Each row is a point on a landscape with many valleys, with its height.
A ball rolls from a point to whichever of its 2 nearest points has the largest drop for the distance, and stops where none of them is lower. Distance is the straight distance between rows; heights are no part of it.
bosim: [151 149 143  68 115 140 135 134 142 149 109 166 108 128 158  92 122 149
 156 160 159 124  85 103  93 123 152 169]  height 647
Gav: [ 95  96 114 171 100 204 130 104 122  58 142 134 139 104 110 139 156 107
  88 135 117 102 135 191 163 134  94  86]  height 474
gif: [118 135 142 138 118 126 140 111 107 128 128 120 141 183 149 146  93 194
 176 131 127 164 162 109 127  72 108 166]  height 472
katof: [105 120 148 113  87 201 139 117 106  93 147 102 106 133 133 122 138 179
 170 150 148 125 117 186 131  48 108 157]  height 462
gor: [106 137 157 123 148 130 148 141 114  96 120  84  90 131 127 119 156 132
 141 113 107 100 123 172 102 136  89 150]  height 338
venok: [ 73  89  89 206 135 190 136  94  70  60 143  86 130 157 115 159 162 140
 140 158 132 129 124 166 178 129 121 106]  height 351
tibod: [131 121  86 133 170  37 115 155 140 143 139 145 145 117 136 127 146 111
 110 112  93 157 131 112 118 207 143 104]  height 384
nake: [145 140 135 108 135  99 150 130 137 128 119 111 100  72 119 133 155  73
  68 107  96  84 124 135 135 148 116  87]  height 137
Kidit: [ 79 105 131 198 129 171 108 103 124  95 134  83 109 140 111 132 142 110
 129 160 123 113 148 163 134 147  84 109]  height 350
sud: [132 125 152 129 150  97 131 149 113 174 123 110 130 126 119 115  80 114
 145  68  84 136 164 115 118 107 136 115]  height 736
kal: [139 151 132  38  75 122 135 137 138 125 126 154  93  81 142 113 118 127
 138 136 147  64 105 153  97 113 113 183]  height 672
Mesu: [138 187 178  69  97 100 134 116 135 178 123 121 109 147 133 130  75 232
 190 131  80  88 153 135 104  74 110 176]  height 687
Mozet: [106  88 103 184 113 133 105 119 131 111 125 106 171 141 130 142 138  93
 103 133  89 138 156  99 142 168  98  68]  height 362
tato: [ 75 103 139 195 136 124 110 147 119 109 112  64 132 172 120 156 118 118
 148 115 111 152 167 123 166 131 115  88]  height 223
Vavov: [118 142 152 114  96 171 134 115 101 125 132 109 117 165 147 122 109 175
 178 134 146 130 135 138 116  58  99 164]  height 438
mirab: [174 174 134  99 197  90 128 162 168 124 126 171 153 138 113 113 173 112
 104 131 188 153  92 101 119 180 197 170]  height 628
Pek: [135 112 129 110  74 181 105 109 124 158 126 149 160 152 142 132  75 118
 138 136 156 132 120  87 107  81 128 147]  height 634
gab: [138 114 124 134 168 108 117 147 118 135 131 148 136 162 135 121 118 154
 138  91 137 186 134 136 121 134 131 146]  height 440
beni: [111  91  99 201 104 161 119 107 105 103 141 133 170 166 123 148 100 124
 118 159 155 150 156  98 153 117 139 103]  height 473
Raz: [151 142 104  98 171  49 138 135 150 149 116 136 134  75  97 117 163  77
  87  89 108  91 110 127 117 206 160 115]  height 523
Kikod: [117  98 131 131  64 199 121 115 137 110 125 145 130  93 129 145 108 126
 116 145 149 117 125 146 142  84 101 143]  height 635
buzis: [126  92 108 158  91 118  94 138 127 143 121 126 164 122 137 168 100 165
 119 118 127 152 162 119 131  97  95 149]  height 575
mota: [103 101 111 206 155 127 105 159 109 114 134  85 139 191 115 157 116 137
 135 131 130 193 151 104 169 149 143  73]  height 298
sof: [150 177 157  51 126  68 155 137 124 201 114 126  93  92 121 114 100 184
 166 101  84  75 123 130  97 103 151 164]  height 665
bepu: [127 101 117 120  66 163 122 128 132 143 111 149 149 106 136 159  90 137
 109 144 144 122 124 102 128  89 105 152]  height 610
pomek: [136 150 147  46  76 160 136 127 141 131 120 148  99 113 154  92 133 143
 153 171 159  93  87 143  95 107 125 166]  height 659
barob: [169 125  69 121 151 119 117 130 164  77 143 198 163 111 116 130 187 111
  67 152 179 180  89 118 180 186 160  99]  height 601
Bemap: [123 104 144 131 140  83 122 157 137 166 107 110 125  85 119 114 107  99
 135  73  82 116 160 126 127 129 140  93]  height 761
sugov: [116  96  98 205 121 157  99 109 117 112 146 139 175 160 113 128 107  91
  91 141 126 146 155  97 147 152 132  74]  height 425
nukis: [154 127  72 136 167 137 112 125 153  73 155 189 157 137 110 135 183  92
  58 145 151 171 110 133 187 189 173  49]  height 550
leve: [160 163 149  75 165  67 141 140 118 207 126 123 107  90 124 118 107 143
 138  95  98  99 110 104  96 135 179 149]  height 645
fopav: [138 121 123 118 132 170 155 140 116  85 121 141 111 109 126 127 172 143
 118 114 180 155  86 165 159 115 134 138]  height 522
Geru: [142 178 171  66 106 103 142 120 127 187 119  91 103 116 124  94 100 203
 178 121  77  69 131 123  87  90 127 165]  height 677
Mebi: [107 129 158 111  97 160 150 136 108  93 135  76 102 108 116  93 146 130
 142 132  95  74 141 174  95  81  82 123]  height 287
Peta: [156 116 101 129 128 168 152 118 153 113 146 199 143 119 153 116 143  88
  84 149 155 155 115 128 160 141 161  82]  height 500
Tuves: [160 144 141 104 142 111 177 142 150 114 117 125 103  86 140 132 170 106
 102 136 128 114 109 130 131 129 127 105]  height 296
Lop: [165 135 116 118 149 119 139 138 157 127 126 162 117 104 142 130 157  79
  84 139 163 140 102 124 144 153 154  97]  height 408
nes: [124 172 159  93 134 100 152 127 116 127 123  98  71 134 134 131 137 165
 158 116 110 104 131 175 101  98  86 173]  height 379
Gikat: [120 129 152 124 118 132 139 123 140 116 132  93  93  79  98 128 154  71
  84 122  88  65 124 178 113 126  83 107]  height 282
Zat: [151 124 112 148 123 109 109 118 139 190 154 142 143 114 140 144  80  84
 102 139 104 123 149  83 105 138 141 113]  height 713
Rakad: [144 102  69 163 146 154 112 114 140  73 152 165 152 142 104 135 137 101
  53 140 125 179 121 116 173 183 134  47]  height 489
loten: [ 94 125 128 199 121 114 124 118 107  99 131 108 155 187 130 178 115 206
 172 119 128 168 169 131 160  97 104 152]  height 511
Tivek: [135 156 148  92 117 129 135 106 114 135 130 115  84 151 151 129 128 159
 165 138 142 122 128 150 102  84  94 168]  height 410
Mebet: [141 115 126 115 120 149 140 133 134 146 126 152 126 136 154  88 127 122
 133 147 163 133 111 130 112 111 140 120]  height 623
Tam: [139 132 129  98  91  91 134 140 121 182 116 109 105  87 123 160  71 133
 128  94 103  96 143  99 111  94 121 152]  height 726
Zoki: [ 93 111 142 170 161 185 127 111 126  90 120 106  99 140 114 101 158  91
 137 157 139 131 114 155 168 149 119  99]  height 399
tedul: [145 125 120 140 137 113 100 136 132 205 157 147 156 127 153 150  66 109
 133 123 103 156 152  77 100 109 165 137]  height 690
Viro: [143  96  47 192 141 149  92 114 115  88 181 140 165 162  95 141 128 119
  99 151 125 211 125 103 186 176 156  63]  height 423
Sapiv: [123 123 109 124 158  63 115 120 139 162 124 125 133  91 128 128 165  87
 103 103  88 113 129 129 114 210 137 101]  height 463
Pip: [ 63  99 133 209 111 176 122 118  87  68 139  65 147 156 111 160 144 130
 159 143 117 114 162 173 154  97  95 115]  height 288
roda: [112  92 105 147 153 129 111 147 150  79 105 119 133 115 110 121 190 109
 101 105 136 167 110 163 170 190 116  94]  height 520
guf: [117  99 119 158 128 133 116 114 127 117 130 117 142 128 142 143 139 106
 107 102  95 145 137 107 133 137  94 108]  height 286
Nito: [102  92  88 178 120 177 125 113 101  64 135 125 141 128 123 147 167 141
 121 137 134 151 113 157 175 138 119 104]  height 407
vofi: [132 133 142 153 166 152 139 105 140 108 132 131  88 123 115  95 156  85
 120 175 139 110 111 117 140 163 131 118]  height 442
Geza: [ 83  83  97 172 141 142 120 148 112  72 124  99 119 134 109 147 173 145
 117 113 131 178 119 172 185 173 125  98]  height 466
muneb: [115 105 124 162 109 167 125  98 158  88 138 152 139 100 127 122 168  86
  88 143 115 122 145 166 181 145 108  80]  height 526
Mige: [101 110 105 168 143 124 123 117  96 111 131 118 139 157 145 146 142 177
 155 111 133 178 132 142 149 139 109 144]  height 499
seret: [168 155 132  29  95 124 117 129 140 187 130 174 122 116 155 128  88  75
 140 125 136  95  95  93  98 116 153 152]  height 710
bedab: [179 201 150   4 144  94 154 144 140 155 113 146 109 106 132 108 135 121
 149 116 144  82  87  89  83 121 176 168]  height 643
Tova: [139 124 106 140 161 146 138 127 123  83 126 148 127 128 118 123 176 146
 119 133 181 172  90 126 156 161 136 149]  height 557
rep: [123  87  86 194 162 144  92 142 122 110 147 119 130 163  99 133 122 132
 117 130 139 213 123  98 172 174 155  84]  height 361
zuzu: [122 169 163 110  84 103 125 112 115 187 117  97 116 158 126 156  63 194
 169 139 108  89 159 102  93  60 106 170]  height 698
Buv: [160 170 139  30 106 137 131 113 156 146 116 187 126 100 147 119 129  70
 114 150 153  80  80  97 107 138 153 150]  height 693
nodek: [141 106 112 144  95 172 137 102 143 116 125 175 151 118 142 135 129  89
  68 137 134 128 146 142 172 121 133  58]  height 573
zuza: [ 97 101 108 201  77 166 132 104 104 104 127 105 157 158 119 147  98 138
 124 188 158 116 154 121 134 103 115 121]  height 506
bim: [161 179 153  48 127 123 149 130 162 111 124 158 124  92 136  82 175  83
 132 144 170  87  96 132 117 125 159 156]  height 671
Foro: [107 113 139 132 113 188 141 128  95  91 134 102 102 129 121 125 170 157
 147 130 158 136 116 193 149  87 110 133]  height 485
Lagu: [ 85 110 163 170 118 123 120 148 112 121 107  64 141 150 126 144 119 131
 161  95 104 130 180 133 133  85 104 102]  height 130
gerut: [110 118 134 156 100 121 131 107 123 139 117  92 117 124 130 134 106 117
 123 154 112  82 152 135  95 120  97 123]  height 559
bukir: [154 150 143  46  99 114 125 120 133 167 134 150 107  89 133 101  91 104
 148 112 124  79 120 121  98 109 123 178]  height 688
gira: [156 149 127 109 192 118 140 150 138  80 123 155 140 125 111 111 186 136
 119 118 183 183  86 111 155 162 166 157]  height 589
vov: [131 158 170 118 172 112 136 128 134 157 122 146 119 163 139  99 105 213
 172 105 107 157 135 111 117 122 125 174]  height 696
leme: [132 123 133 111 104 112 157 129 121 157 117 124 113 122 150 110 107 115
 118 141 136  92 136 130  89 123 122 123]  height 591
Tezap: [161 163 141  70 168 114 128 147 143 145 121 178 146 133 147 104 136 126
 141 122 162 141  83  86  99 154 178 178]  height 658
lazar: [132 133 140 166 140 120  97 133 123 180 151 141 156 166 153 150  72 148
 166 141 119 166 154  76 117 108 155 145]  height 670
kogi: [128 120 122 163 118 163 108 122 119 167 145 133 160 169 138 140  73 140
 155 164 165 167 144  72 119  84 148 146]  height 654
Dugop: [ 96 108 135 193 111  82  90 131 120 137 121  91 147 159 118 178  89 185
 146 104 118 155 189 118 126 105  91 151]  height 542
zedu: [ 85 117 138 186  77 140 132 114 112 115 125  81 134 152 123 146 102 156
 140 176 135  78 153 150  99  87  93 150]  height 533
terok: [140 119  83 150 179  82 114 163 134 123 147 158 154 158 143 115 137 119
 113 129 125 183 120 113 114 196 158  99]  height 280
lon: [140 146 136  96  83 103 123 118 121 193 114 109 104 140 129 164  58 157
 150 128 128  98 134  88  90  94 113 177]  height 708
ril: [142 131 111 129 185  90 126 169 125 149 129 168 151 169 142 111 108 147
 128 108 132 180 116 117 102 168 165 135]  height 374
bak: [ 73 115 184 155 103 139 132 141 117 110 125  71 120 134 125 109 122 140
 171 113  84  93 163 177 114  81  92 117]  height 224
Sasor: [175 189 132  37 159  69 150 143 123 192 117 138 120  69 107 112 130  87
 130  87 119  64  94 111 104 125 185 152]  height 614
Miva: [151 182 173  71 182  94 152 145 146 150 109 159 113 149 135  91 137 173
 164 108 134 140 112 110 105 139 162 184]  height 678
naneg: [109 111 116 135 153  95 113 129 163 107 112 121 125 101 119 114 187  92
 105 114 102 120 126 161 136 211 114 105]  height 524
Sasu: [127 129 137 119  96 159 142 103 158  99 136 131 104  71 127 120 149  80
  80 146 114  65 119 180 118 124  93 118]  height 353
Lutif: [166 153 123  68 162  68 139 144 146 159 111 152 129  76 107 121 150  90
  91  88 139  93  99 103 107 166 158 152]  height 572
Pasil: [128 137 176 127 161  99 138 137 120 168 114 101 118 155 133 112 109 161
 169  91  96 143 158 131  99  97 119 131]  height 714

Where does a ball stop that starts at each point below?
Mesu => terok
muneb => Pip
nodek => nake
bedab => terok
gerut => guf
roda => Pip

Call two points neighbours if one is among the 2 nearest of the other. Go from one point of each pair to the other, from neighbour to neighbour, staying as low as possible. Name the highest point that can't be avoided.
Pip, Lagu => naneg
nake, Pip => vofi
Lagu, terok => loten
